Points on a hilly landscape, in no order, each with its height.
A climber steps from a point to the highest of its 2 nearest points, and stops where none of them is higher. Distance is the straight distance between rows; heights are no part of it.
Q_853 height 2.73: [  4 -10   6   5   3 -11   7  -2  48   4  12  -7 -10 -10 -10  25  31  -7
   9  -9  11 -11  30   8  -7]
Q_589 height 0.29: [ 11  11   3  -3   5  10  10  -3  -8  -8   0  -4   7  18 -24  12   4 -17
   1   5  -4  11 -37  -4  33]
Q_515 height 4.73: [ 19 -12  -3  12 -10   5  -1  13   6   5  -2  -1  -8 -20  12 -31 -22  15
 -36  -6  -9   7   8 -13  35]
Q_386 height 3.02: [ -2  -6  -3   1 -10  -2  -6   3  12   3  23  -7 -18  -4  17  -1  18   4
   6 -12  -1  -8  19   2 -16]
Q_183 height 2.97: [ 13 -11  -6  13  -5   0   4  12  14  -8  19 -11  -4  -8 -27  -4  15 -10
  -4  -1   9   3  19  30   7]
Q_227 height 0.60: [  5  11  13   8   9 -13   0  -9 -24  -1  -4  12   6  -5 -25  30  16 -10
  15  10  -5  23 -21   9  12]
Q_905 height 3.41: [ 28 -11  -4   0   4   1  23  -4  46  -6   9  -7  -1  -9 -20   4   6 -11
 -11  -5   4 -13  18   3  18]
Q_433 height 0.92: [ -9  -8 -24  -4   6  -3 -17   2  -7  11  21   8 -12 -13  14 -20   7  10
  14  -2 -15  -2 -27   1  -8]
Q_396 height 0.44: [ -8   4  30  -3   3  -1 -15   6  -4   6 -10 -14   9   8   5  12  -4  14
  -1  -9 -22  18 -27 -21  37]
Q_742 height 0.61: [-11  -5 -24  -6  11  -5   5  -7  -4   4   4   0 -11  -5  13  -3  19   4
  22   1 -24 -16 -16   3  -8]
Q_328 height 1.68: [  2   9  -2 -14   6   8  36 -17  17 -10 -13  -1  -5  20   4  32  11 -21
  13   1  -2 -25   2 -11 -12]
Q_329 height 1.88: [-20 -13 -11   3   5  -8  -4 -12 -18  16 -11  10  -2  -8   0  11  14  29
  19   4 -30  -7 -28   1   7]
Q_217 height 1.19: [-22   5   3   2  -8  -1  -1   0 -17   5 -15   2   4  -7  29   5  -3   4
  -2   8   4  -1  43   8 -20]
Q_736 height 2.46: [-21 -14  11 -11  -7  -1 -13   6   5  22   5  -1   2  12 -11  -4  -5  32
   4 -11   0 -18 -29 -17  10]
Q_23 height 1.26: [ 10 -10 -15  -9 -11  17   7   5  14 -10  16  -9  -4  23 -24 -32  -5  -7
  -3 -10  25 -23  -7  21  -1]
Q_112 height 3.94: [ 16  -6   1  17   6 -18  -5 -13   4   2   9  22   5 -20 -34  10   3   8
   3   6  -2  24 -29  -9  12]
Q_531 height 4.29: [  3  -5  13   2  -9   0   0   4  20  15   3  -4  -6  -9  24   3  -5  16
 -17  -9 -15  -3  10 -33  14]
Q_377 height 3.17: [ 20 -10  -6  18   0 -21 -17 -12  20  12  19  20  -9 -30  -2  -2  12  11
   4  -4  -6   9 -15 -17  -5]
Q_697 height 6.95: [ -2   0  -6   4 -10   4   6   2  -1  -2   4  -4   0  -1  -4  -7  -9   0
  -2   5  12  -8  18  16  -2]
Q_221 height 0.99: [-23   0   9   1  -9 -13   2  -4  -7   6   0   6  16  -7   9   8 -12  10
 -10   8  27  -2  38   9 -31]
Q_72 height 5.77: [ 27   8 -10  11  21   8   3  -5  -5 -16 -14  16   1  -5  20  -8 -13 -19
  -5   5 -10   5  -6  -8   4]
Q_961 height 3.11: [-10  -8  -5  10  -9  -7 -22   3 -11   7  15   7  -1 -13  -6 -25   0  17
  -8  -2  11  10   4  19 -11]
Q_472 height 4.52: [  4 -15 -30   6   3   5   7  -5  -5  -2   7   2  -8 -11  -3 -33  -7  11
  -5  -4 -12 -15   1  12  13]
Q_674 height 1.29: [-16   9  11  -2 -16  -6 -15   3 -19   1   6   4  10   5 -10  -1  10  -4
   7   9  32   9  21  25 -42]
Q_859 height 3.04: [ -8   8   5 -12 -18  13 -11   5 -19  -3  -6  -6  11  22 -19 -16 -25  -4
   4  -3  30   2 -33   0 -15]
Q_219 height 1.35: [ -9 -13   9  10 -12   1 -19   6 -10   9  16 -14 -16  -5   8   1  31  20
   9 -11 -23  11 -12   2  20]
Q_858 height 4.23: [ 23  -3 -13   3  -1  -2  12  -6  41   3   8   7 -14 -14  11 -17  -8  -2
 -11 -10   6 -23  22 -20 -10]
Q_77 height 5.30: [ 22  12 -18  -2  18   2  16 -16  14 -12  -8  16   1  -5   0   1 -12 -19
  11   8   4 -17 -14 -15 -20]
Q_7 height 1.20: [  1  -5 -19   6  11  10  -8   4 -32 -10  -9   2  -6  -8  21 -17  -3  -7
   0  10 -34  10 -18   8  25]
Q_877 height 3.87: [-21 -14 -10   2  -2   3  10  -1 -28  10   2  11  13  -7 -31  -4   5  29
  -4   7   2  -6  -1  39  10]
Q_537 height 4.06: [ 17  -4  -1   8  -5   5   0   2   4  -3  11  -2 -13  -7 -13  -4   8   5
  -4  -1 -14  11 -30 -11  31]
Q_256 height 1.85: [ 27   2   2   7   0   1   6  -2   1 -12 -11   4  11  19  -5   3 -14 -49
  -1  23  25  -3  16  11 -29]
Q_500 height 2.20: [-31 -10   6 -16  -5   2  -2  -4  -3  18  -1  -9   2  16  -2   9   7  28
   9  -9  -8 -18  -8   6   6]
Q_646 height 1.98: [ 29   8   5   6   8  -6  12  -9  24 -19 -14  11   3   1 -12  16   0 -45
   5  17  17  -4  16   6 -23]
Q_733 height 4.76: [ 16   6  -6  15  -6   8 -12   5 -16 -16   8   7  -2   4 -16 -12  -2 -28
   5  15  12  20 -13  11  -9]
Q_549 height 4.31: [ 19  -1   8  15  -4  -2  -7   2  -8  -9   7  -6  -5   0 -17   5  16 -17
   2  -4  -7  30 -16   5  19]
Q_685 height 4.61: [ -8  13  10  -8  -8  13 -21  14 -22 -12 -15 -18  -4  24  24 -11 -10 -25
  -4   1   1   7   9   2  -6]
Q_536 height 5.79: [ 14   8 -17   9   9 -10   6 -16  12  -4  -5  24   6 -19 -16 -11 -19  -2
   0   9  12  -4  -5  -8 -19]
Q_178 height 0.69: [-10   0  13  -3 -17   1  -7  18   9   9   0  -9   2  -6   9 -16 -27   9
 -21 -12  27   4  30  -6  -7]
Q_407 height 5.25: [  2  17   9  -4  16   3  12 -13 -24  -2 -40  15  16   1  -3  26  -9   1
  12  11  -7   2 -11 -19 -13]
Q_581 height 1.62: [  4   4  16  13   0  -8   5  -1 -27  -4 -14   8  13  -5  18  18   0 -23
  -2  28   0   6  40  18 -27]
Q_195 height 3.03: [  4 -10  -6  -1   3 -14  21 -21  33   2   3  10  -7 -10  -9  19  22   2
  16   0   2 -25  16   4 -19]
Q_484 height 4.28: [ 16   5  16  11 -11  12 -20  18 -17 -14  -9  -6   5   7  -2 -22 -28 -14
 -23  -2   3  29 -18 -15  21]
Q_156 height 4.18: [-12 -19 -25   0  -4   6  19  -6 -13   1  -2   6  -3  -9 -12 -14   8  17
   0   5  -5 -22  11  28   7]
Q_483 height 3.18: [ -5 -11  -1   7  -5  -7  -4   7  -4   4  20   2   2  -3 -29   2  20   8
   5   6  16   8  23  42  -2]
Q_278 height 0.34: [  5   7 -29  -7  18   4  14  -3  -8  -8   0   5 -19  -4   7  -3  25 -24
  34   9 -27  -9 -18   8  -4]
Q_865 height 0.39: [  3  11   8  -8   7   2   8  -9   0  -8   1  -6  -3  23  -7  34  20 -14
  15  -1 -12   6 -38 -17  16]
Q_269 height 1.39: [-23   4  27  -5   0 -16   5  -6  -1  10  -1  -3  -3   1  25  43  30  11
  10  -3 -20   3  18 -10  -1]
Q_941 height 3.48: [  4   9  18   0  -6  -1  14   4  12 -10   2 -12   2  11  19  21   4 -27
  -8   5  14  -6  49  -1 -24]
Q_422 height 3.69: [  2  10  24  -3  -1   6   8   7  12  -3  -2 -14   5  11  14  19  -5 -12
 -14  -4  12   6  27 -17  -1]
Q_579 height 4.25: [ 18   2 -10  21   9 -10  -7 -10 -11  -6   6  21   1 -29  -9  -9  -4   2
   4  10 -18  21 -24  -2   9]
Q_82 height 3.60: [ 26 -12   0   9   8  -3  20  -9  45  -8   5   7   9 -20 -26   3 -11   3
  -9  -5   2 -12  -6 -11  19]
Q_668 height 4.62: [  5  12  -6  10   8  -2  -3 -11 -35  -4 -10  21   0 -13  -3   5   4  -3
  15  19 -16  22 -34  -4  -2]
Q_949 height 2.30: [  4  -5 -16   2   8   3  24 -14  15   1 -13  14   2 -15  15  -8 -21   2
 -25   3  -8 -21  22 -16   4]
Q_554 height 2.70: [-26 -13 -17   1 -11   5 -19   9 -25   5   4  -2  -7 -10   8 -35  -3  19
  -1   2  -6   3  -3  24   1]
Q_807 height 1.02: [-12  -1 -22  -1   6   6  -6  -2 -35  -1 -20   5   2 -14  11 -23 -21   8
   1  12 -21   9 -25   1   7]
Q_287 height 4.77: [ -9 -11  -1  -7  -1  -6   3  -6  10  16  -6   0  -7  -5  24   6   2  19
   4  -4 -20 -19  -9 -29  -1]
Q_16 height 4.59: [-26   3   4  -8  -2  15   1   8 -27  -9 -28 -19   3  17  11  -2  -5  -1
  -4   3 -35 -10  -4   9  30]
Q_759 height 5.36: [ -5   2  -5 -17  20  -3   7  -7   5  16 -13  11 -10 -11  46   8  -2  -3
   8   4 -31 -17  -7 -31 -10]
Q_181 height 1.73: [-20   4 -15 -18   8  10  26 -11  -2   8 -24   3  -1   1  14   3 -14   3
   3   5  -6 -29  13  -7 -13]
Q_213 height 3.79: [  0 -15 -34   8   3  -1  14  -8   6 -10   3   5 -12 -10 -13 -13  22  -3
  14  10 -11 -25   7  35  -2]
Q_962 height 5.49: [ 12  13  10   2  13   6  17 -13  -4 -12 -21   9   6   0   6  10 -14 -10
  -2  10  -1   0  -5 -18   3]
Q_854 height 2.51: [ 10  -1   9  11   5  -2  17 -13  12   1  -9   9   3 -15  15   8  -5   1
 -13   1 -12  -5  22  -7  14]
Q_449 height 0.50: [  4  15  22   6  11  -5  -6  -9 -17  -1  -6   3  10   7  -9  36  10  -7
   7   2 -14  21 -36 -16  19]
Q_288 height 4.92: [ 17  -7 -31   6   9  12   5   0   1 -18  -3   9 -11  -9   1 -36 -25 -17
 -12   4 -10 -15  -7   6   5]
Q_995 height 1.99: [ 11   8  10   7  11 -15  17 -15  27   0   0  12  12 -10 -16  24  -7   1
  -1   5  12   0   9 -12  -9]
Q_634 height 1.09: [ -3  -9 -15   3  -9   2 -15   5 -17  -1  21 -12 -20   5   2  -8  37  -4
  17  -3 -23   6 -20  11  12]
Q_972 height 0.65: [  0   1   3   0  -4  -9 -18 -11  20  14  17  27  -1  -3 -14  -6  14  17
  15  -6  29   5  -7   2 -27]
Q_216 height 6.41: [ -1   0 -21  -1   0  -3  12  -8  10  -2   0  12   4  -6  -8 -12 -16   2
  -1   6  22 -20  16  10 -28]
Q_441 height 3.78: [ -2   6   1 -10  16   9   5   1  18   3 -21   1  -8   4  59  -3  -5 -10
 -15 -12 -14 -13  27 -28  -8]
Q_452 height 7.18: [ -5  -4  -3   9  -7  -2 -21  12 -14   9 -17   0  -4 -25  37 -27 -17   6
 -21  -1 -12  19  21  -4  10]
Q_63 height 4.47: [ 10  -3  12   3  -9  10  -8  21  -4  -3  -6 -12   3  -8   0 -15 -30  10
 -28  -5  -1  14  -5 -14  36]
Q_955 height 3.62: [-19  -9   3   0  -4  -1 -16   4 -35   3   2   2   9   7 -28 -11   0  19
   3   1  14   8 -13  29   2]
Q_334 height 1.57: [-17  12  -2 -21   6   5  11 -15  -9   2 -22   2   5   9  11  21   0   6
  20   6  -2 -17   0  -7 -22]
Q_105 height 1.61: [-24   3   0  -8  -4   1 -25   6 -37  -1  -5 -14  -8   0  19  -5  21   1
  19   3 -31  10 -25  11   9]
Q_311 height 4.26: [-10   6 -10  -7   8  11   8  -7 -27  -9 -24  -8  -2   9  15  -3   7  -5
  13   5 -29 -12 -12   5   7]
Q_53 height 3.05: [ -6   7   3 -14  -5   6  -2  -5   6  -4   0  -3   3  20 -21  -8 -15   2
  10 -14  18  -8 -40 -18  -3]
Q_492 height 3.27: [-15   6  -4  -5 -10   6 -29   9 -19   0   6   3   4  10  -5 -30 -24   6
   2  -6  24   9 -17  -1 -28]
Q_552 height 2.68: [  8  -2 -15  11  -5  -4  -3   1  16 -11  17  -5 -18  -7   0 -17  20 -13
   9  -4   0   1  14  20  -8]
Q_85 height 3.99: [  7  14  19   5 -12   2 -21   9 -10  -7   4  -7   4  14 -10   0  -8 -23
  -1  -1  17  29 -25 -15  -5]
Q_760 height 1.46: [  4  -3   9  10 -11 -10  -5   4 -22   3  -4   9  12  -5  -3  -4 -14 -12
   2  23  18   9  31  28 -33]
Q_511 height 3.83: [ 22 -10 -10   9   2   4  10   0  20  -4   8  -3   3  -4 -37  -7  -6  -3
  -8  -3  -3   3 -19  -2  28]
Q_764 height 1.60: [-11 -17  -3  -1  -5  -5 -13  -1 -14  12   8  -5 -11  -5  13  -4  19  26
   9  -1 -36  -8 -26 -13  16]
Q_176 height 2.56: [-14  -1 -11  -5   7 -10 -15 -13 -11  14 -10  22   4 -13   8  -6  -5  28
  12   2   4  -4 -14  -8 -20]
Q_952 height 4.11: [ -2  10  16  -7  18  20  -3   9   4 -12 -21 -14   2  20  49   0  -8 -18
 -12  -9  -5 -10  11 -20   5]
Q_806 height 0.86: [ -4  -1  -5   6  -9  -3  -1  -5 -33  -5   7  -2  -7   9 -14  10  36  -2
  22   6 -14   5 -17  30   9]
Q_360 height 3.74: [ 16 -13 -11  16  -6   8  -3  13 -12 -11   9  -4  -5 -16 -13 -29  -9   4
 -17   5 -15  16   5  18  29]
Q_779 height 3.25: [  2   4  13   6   1 -12  14  -4  12  -8   2  -5   3  -4   1  32  23 -18
   6   4   6  -1  43  16 -13]
Q_136 height 0.54: [  7   4  10   3 -16   3 -19  18  -6   0   0 -11   2  -3  -7 -24 -32   9
 -18  -5  23  17   5   0  -1]
Q_991 height 4.94: [ -6  14  -5  -4   2  -2   1 -10 -29   0 -18  14   4  -3 -13   9  -2  -2
  15  11   0   6 -21  -5 -23]
Q_83 height 2.35: [ 22   0   8   9   4  -5  12  12  22 -10  14 -12   6  -5 -13  24  14 -20
  -9   1  -3  14  20   5  18]
Q_487 height 0.47: [-15   8  21  -9   1   2  13   8   2  -3   7 -34   3  23   9  35  24 -11
   3  -6  -2   3  26   9   6]
Q_811 height 1.12: [  5  -6   8   6 -12  -3 -23  10   9  14  23 -11 -15   2  -9  -5  30  17
   8 -15   0  17 -26  -4   7]
Q_6 height 2.18: [ 27   5   5  14  11  -8  13  -5  17 -17   2  12   6 -13  -9  13   4 -23
  -3  11  -2   5  13  -1   1]
Q_108 height 3.81: [ -6  12  12  -9 -11  -6 -14   6  -8   2  10  -2   7  12 -23  11   0  -7
   9  -6  27  17 -15  -1 -11]
Q_416 height 0.72: [  3   4  34   5 -11 -13 -30   6   4  13   8  -7  -1  -1   0  14   6  21
   5 -17   1  29 -26 -32   9]
Q_123 height 1.91: [-33   7 -12  -9  -3  -5 -26   3 -45   3 -18  -2   2 -11  14 -13   1  11
  18  11 -20   9 -10  17  -7]
Q_58 height 1.40: [-22  14   3  -9  -1   0   7  -2 -29  -8 -22  -5   9   9  19  18  -2 -10
  11  15   3 -13  22   8 -21]
Q_130 height 2.92: [-28   9  -6  -6  -4  -5 -25  -2 -25   5 -16  12   5  -7   0 -22 -25  18
  11   6  10   4 -20   2 -22]
Q_770 height 3.40: [-18  -5  14   2  -5  -3 -13   9 -18  13  12   0   8   4 -17   1   4  19
  -1  -5  20  10  13  21  -7]
Q_753 height 6.10: [ 24  13  -9   5  14   0  -2  -2 -11 -10 -15  18   7   0  12 -11 -34 -30
  -1  15  14  16 -11  -8 -16]
Q_958 height 3.22: [ 16  -6  -1   1   3   9  23   1  42 -10   6 -10 -16   8   6   4  14 -22
 -10  -8   0 -24  33  -4   3]
Q_190 height 3.36: [ -5 -17 -12  -7   2  -3  18 -12  31   1  13   7  -8  -5 -19   0  33   8
  14   1  -7 -25  13  24  -3]
Q_746 height 6.56: [ -5  -5  -2  -1 -12  10   7  13 -11  -5   6 -15  13  13 -25  -7 -13  -1
 -11  -4  14  -1  12  28  11]
Q_785 height 5.21: [ 37  -7   4  11  -1  -4   1   1  36   0  19   2 -12  -1  -3   0   9  -6
  -9  -9 -12  -2 -16 -29  21]
Q_894 height 1.08: [ -3  -9 -19  -9  -8  10   0   2  27   1  17  -2 -10  13 -20 -33  12  10
   0  -2  21 -19   7  23 -20]
Q_392 height 4.78: [ -2   4  -8  -9  30  -8   4  -2   2   6  -4  12 -16 -16  45   5  12 -21
  13   0 -31   0   1  -7 -15]
Q_357 height 5.76: [-14   5  -4 -20  -5  11   2  -3   2   4  -2   9   9  22 -32 -18 -28  10
  -4  -2  44 -15 -10  11 -20]
Q_578 height 5.45: [  4  -3 -17  -6  -1  11   1  -7  -4  -2   0  22  12  10 -40 -25 -14   6
   9   3  37  -3 -16  20 -19]
Q_692 height 6.03: [-11   1  -2 -18   1  15   2   9  -3   5  11  -2  16  30 -45  -6  -8   6
  -4  -7  39  -5  -2  24  -4]
Q_878 height 3.42: [  4 -11 -16  -7   2   1   8  -9   7   7   8  17   2   4 -35  -8   6  28
   7  -1  14 -13 -36  12  -1]
Q_303 height 3.97: [ 20  -1  -3  22   2   5 -11   7 -19 -12  -8   4   1 -18  -9 -17 -10   0
 -11   9 -12  29 -18   5  22]
Q_243 height 1.41: [  1   5  -6 -17  -9  15   6   0   9 -13   3 -15  -2  29  -8 -14  -9 -20
   5  -5  18 -15  -8  -2 -12]
Q_180 height 1.21: [-10  -4  -2   7  -1  -9 -35   4 -13  10  11   3  -7 -19  11 -15   2  25
   8  -4  -9  13 -26  -7  -4]
Q_973 height 4.14: [ 10  12  12   1   2  11 -15   0 -14 -14  -5   1   5  12  -9  -6 -22  -9
  -5   0   6  26 -42 -26  14]
Q_95 height 0.83: [ 14  -3  21  -2   1  -3  -9   7  17  13  19  -6   7  -4 -13   9   1  16
  -5 -14   5  15 -15 -19  18]
Q_716 height 1.83: [  5   8   7 -10  10  -7  32 -13  40   2  -4   4   5  10  -8  31  -1  -7
   6  -5  13 -22  13 -20 -10]
Q_170 height 2.91: [-18   3  17 -24  -5  -1  -4   6  12   6   9 -14  11  29 -15  22  -2  12
  -3 -19  26   0  -4  -6   0]
Q_383 height 5.12: [ 21 -12 -11   9  -1   3   7   7  19  -1   3  -4 -17 -19  14 -26  -4   0
 -28  -4 -16  -8  27  -6  19]
Q_661 height 4.36: [  3  11  12  -7   0  24   5  12  -4 -17 -20 -16  -5  30  20  -4 -18 -24
 -15  -5  -1   0   8   0  16]
Q_342 height 2.72: [-11  -7   6 -19  -4  -1  -5   4  25  20  17  -1   7  12 -16  -2   3  29
  -5 -20  24  -7 -11 -12   1]
Q_75 height 3.98: [ -1   7   1   2  18  14  12  -1 -11  -8 -19  -1  -3  18  35  12  15 -14
   5   5 -24  -8   2  -5  14]
Q_79 height 2.31: [  5   4  -7   5   1  -8  -6 -12  17  -1  20  -1 -10  18 -15   7  31 -11
  27  -5   8  -3 -35  -9  -4]
Q_55 height 5.84: [  5   0  -1  13  -5  -3  -8  -3   2  -1   3   5  -2 -18  14 -19 -23   7
 -19  -5   5   5  11 -15  -8]
Q_391 height 4.90: [ 26  14 -29  -5  23   3  20  -4   4 -15 -16  20  -5   1  18  -8 -20 -38
   4  14   2 -16   7  -4 -27]
Q_891 height 0.33: [  2   0  23 -13   0   9  -6  20  18   5  -5 -24  13  14  -2  13 -14  12
 -20 -13 -10   6 -16 -26  44]
Q_826 height 0.87: [  3  -7 -12  -7  -3  -5 -14  -2  28   8  25  13 -12   0  -6 -21   8  21
   0  -8  30 -13   2   1 -27]
Q_755 height 2.01: [-17  -5 -17  -4  -3   5   6  -6  -5   6 -15   8   6  -6  22 -18 -23  10
  -7   7 -12 -20  13  -5   5]
Q_20 height 1.38: [ -9  -2  -6  -1   0   9 -16  15 -37 -13  -4 -18 -11   2  23 -15   9  -9
   1   0 -25  10  -2  17  11]
Q_601 height 2.29: [-31   0 -13  -5  -4  -2 -22   5 -24  10  -8  -8  -4  -6  30 -20  -9   9
   5  -4  -7  -3   6  10 -14]
Q_220 height 5.54: [ 33   6   2  10  -2   6  -2  -3  24 -11  10   3  -7   0  -7 -12 -11 -13
  -9  -7   9   6 -13 -21   4]
Q_202 height 5.27: [ 10   2 -12  12   4  -6  -6  -2   6  -5   0  26   2 -23   8 -24 -39   1
 -12  11  11   1   3  -5 -25]
Q_494 height 0.95: [ 15  -8   5  -1  -6  -7 -12   7  28  15  26   0  -7   0 -33   0  16  20
   2 -17  12   9 -27  -6  15]
Q_448 height 3.64: [-21  12  17 -21  -2   1  16   0  15  12 -21 -14  16  13  10  13 -25  10
 -18  -8  12 -17  18 -19   9]
Q_662 height 2.96: [  0  -2  19  14   3 -19  13  -3   1   0   6   8   1 -19   9  37  24   2
  -1   8 -15  11  35   7   3]
Q_957 height 4.10: [ -9  -1 -23  -8   9  -7   5   4  -4   0   2   6 -18 -16  37  -3   8 -10
  13   8 -17 -11  20  10 -25]
Q_43 height 0.71: [ 11   5  -7  15   4  -4   0   0 -33  -8   0   9   1  -1 -22   7  20 -21
  19  22 -12  15 -19  26   2]
Q_665 height 3.49: [-16  -4 -13  -2   2  -9  -9  -8   2  11   9   7  -6 -14  29  -4  16  17
   7   0  -4  -9  17   4 -31]
Q_445 height 0.84: [ -5   0 -36 -12  16  10   7  -2 -23   9 -17  10   1 -19   9 -26 -27   5
   7   6 -13 -14 -13   3  -9]
Q_30 height 3.63: [  8 -10  -8  -5  11  -4  15  -5  27  -1  15   3  12   4 -48   2  -1  12
  -1  -4  11  -8 -18  12  14]
Q_970 height 2.63: [  7  -3 -11  -5   1  -4  -1  -9  32   4  15   5 -16   6 -10  -2  18   0
  17  -8   5 -25 -22 -10  -8]
Q_528 height 0.55: [  2   2  12 -16   4  10  19   7   9  -7   6 -25   9  21  -7  27   5 -11
  -6  -6  -1  -5   9   2  19]
Q_719 height 3.08: [-14   9  22 -18  -2   7 -12  22  -3   2  -1 -24  28  22 -15  12 -16   7
 -12 -14  27  16   1  -4   9]
Q_817 height 3.46: [ 10  -9  -5  17   1   9   7   7  -6 -11   5  -2 -10 -13   6  -3  10   5
  -9   2 -27   7   7  12  33]
Q_270 height 0.89: [-25  -6  20  -5  -5 -11   6   5   6  20   6 -21   0  -3  18  30  19  23
 -11  -9  -2   2  41   6   6]
Q_889 height 3.61: [ 20  -3   0  24  -1 -22 -17  -7  17   0  13  19  -4 -24 -25   7   9  -5
  10   0  11  25  -7  -2  -4]
Q_364 height 4.60: [ 29  -1 -20   3  15  11  25   0   7 -23 -18   9   2   9  15 -16 -19 -36
 -15  13  -1 -19  27   6  -9]
Q_870 height 3.93: [  2   4  14 -16  -7   6  14   8  31   5   0 -13   1   3  11   8  -8   6
 -22 -14   6 -10  25 -26   6]
Q_542 height 4.91: [-23   5  10  -5  -5   9  -6   5 -20  -4 -24 -17   6  12   6  -6 -13  -2
  -5   2  -5  -1   1   7   6]
Q_326 height 3.23: [ -1  -5  -3 -12   4   4  16 -16   3  11  -8  18   5  14 -30   2 -18  25
  14  -7   8 -11 -38 -16  -1]
Q_584 height 0.63: [-17  -2   6 -12  -1   9  24   1   8   3  -2 -24   4   7   3   9  -1  10
 -13  -7  -9  -8  21   7  24]
Q_137 height 0.75: [-26 -15  11  -8 -11   3  11   9   2  15   8 -27  -5   2  11  17  19  21
  -7 -11 -22 -12  26  14  25]
Q_126 height 1.11: [-23   1  24   4 -12 -10 -12   3  -5  13  10 -20 -13  -4  31  25  29  10
   5 -11 -14  11  27   0  -7]
Q_735 height 4.58: [ 24  -8 -22  10   4  11  12   5   1 -21 -13   4  -2   5   7 -27 -37 -22
 -27  13   4  -7  15  14   9]
Q_557 height 6.28: [ -3  -4   2 -19  -1   9  16  16   4   1   1 -17  23  26 -26   0 -28  -3
 -14  -3  32 -13   9  11   6]
Q_305 height 5.80: [ 27   8   1   9  -2   5  -4   2   6 -18  -2   6   9   0 -12 -11 -28 -23
  -9   2  24  18 -18 -16  -8]
Q_148 height 4.53: [ 20  13  17  26  -2  -5 -16   4 -11  -8   5   5   3   5 -19   7  14 -35
   5  18   6  34  -7   8   3]
Q_111 height 6.44: [ -5   1  10   8 -12   0 -22  10 -12   1   2  -3  -3 -17  29  -5  -3  11
 -10  -3  -1  19  18  -9  -8]
Q_394 height 2.52: [ 11   0   6  -2  -3  -2   9  10  37  -5  20 -20  -8  10 -18  19  26 -17
  -1 -12  11  -3  17   8   6]
Q_173 height 3.57: [-10   4   7   6 -13  -5 -33   8 -25   1  18   8   7   7 -19 -14  -2  -2
  12   3  25  25 -17  14 -24]
Q_649 height 2.95: [ 16  -7  -6  -7  -3  -1   4  -2  39   1  20 -11 -23   7   3  -2  23 -14
   6 -15  -3 -29   6 -13  -4]
Q_249 height 3.26: [-12  10  16  -8   0   2  -5  14  -1   9 -14 -15  30   6  -5   8 -35   5
 -24  -3  17  14  25 -10  16]
Q_543 height 1.55: [ -6   5  -2 -22  -2  13  27  -8  13  -4  -4 -14  -1  30  -1   7  -2  -6
   7  -5   3 -32  -2  -8  -5]
Q_234 height 1.74: [ -4  10  12   6  -3 -14 -16 -11  -4   3   8   0  -7  -2  18  24  25  -7
  19  -5 -12  23 -23 -16  -9]
Q_721 height 0.57: [-17   6  26  -3  -8 -11 -28   7  -8  10  -2  -6  -1   1  13   4   2  22
   2 -14 -23  12 -24 -27   8]
Q_627 height 1.72: [ 12   8   7   2  -3   1  14  -3 -20  -8 -16   5  14  14  -3  18  -5 -32
  11  26   8  -5  26  14 -17]
Q_497 height 2.03: [ -3   0   6   0  -1 -13  -9 -14   7  -1  17  -1  -5   4  -6  27  30   2
  18  -4   5   7 -14  -8 -11]
Q_491 height 1.66: [-32  -5  15  -5  -2 -16  13 -15 -13  19 -16   0   6  -6  15  38   9  23
   2  -1 -23  -7  18   1   6]
Q_467 height 3.71: [  4   1  19   8  12   4   8  -1  -7  -9  -9   0  -2  -1  26  18  21   0
  -2   2 -28  12   2  -2  22]
Q_775 height 4.66: [ 20 -10 -10  -3  -5   4  -3   8  27  -1  10  -5 -17   0  16 -25  -1   5
 -12 -14  -7 -17   3 -23   7]
Q_495 height 0.82: [-10  -5  12   4  -7  -5  12   6   8  14  -1   0  12 -13   6   2 -28  11
 -26   3  27   2  50   4  -7]
Q_186 height 2.21: [-12  -1 -15  -1   2 -16  -9 -13 -23  12   1  18   1 -17   2   6  16  23
  23   2 -13   7 -21   9 -20]
Q_447 height 3.44: [-18   7   9 -16   7   4  20  -1  -7   7 -24  -8  32   7  -5  12 -43   5
 -21   8  17  -8  19  -4  15]
Q_777 height 1.94: [-44  -4   5  -8  -6 -11  -2  -9 -15  20 -10  -2   0   4  11  24  20  35
  13  -4  -6 -16  10  11  -8]
Q_602 height 2.71: [  0  -6  13   9   2 -14  11  -1  14  13   7  -1   7 -16  -5  23   8  12
 -11  -4  -8   3  30   4  21]
Q_201 height 1.45: [  6   7   3   8   0  -4 -33   2 -10   5  20   0  -8 -10  14  -1  15   3
   4  -7  -7  30 -28 -20  -9]
Q_657 height 5.10: [  5  -1 -20   8  -9   4  -6   2 -22  -7   1  13  -2   7 -29 -22   0  -9
  17   4  17   3 -22  15 -14]
Q_909 height 3.45: [  8  -2  16  19   3   4   9  11 -10  -5   2  -8  -2 -16  17  13  19  -3
 -15   8 -21  23  29  13  24]
Q_872 height 3.86: [ 16   1   3   3   3   3  10  -1  25  -7  -7   2  -8  -2  33  -9  -5 -12
 -19  -8   1 -11  38 -17  -7]

For each start below, name the point where the climber stops.
Q_742 -> Q_697
Q_53 -> Q_697
Q_82 -> Q_697
Q_826 -> Q_288
Q_865 -> Q_492
Q_721 -> Q_492
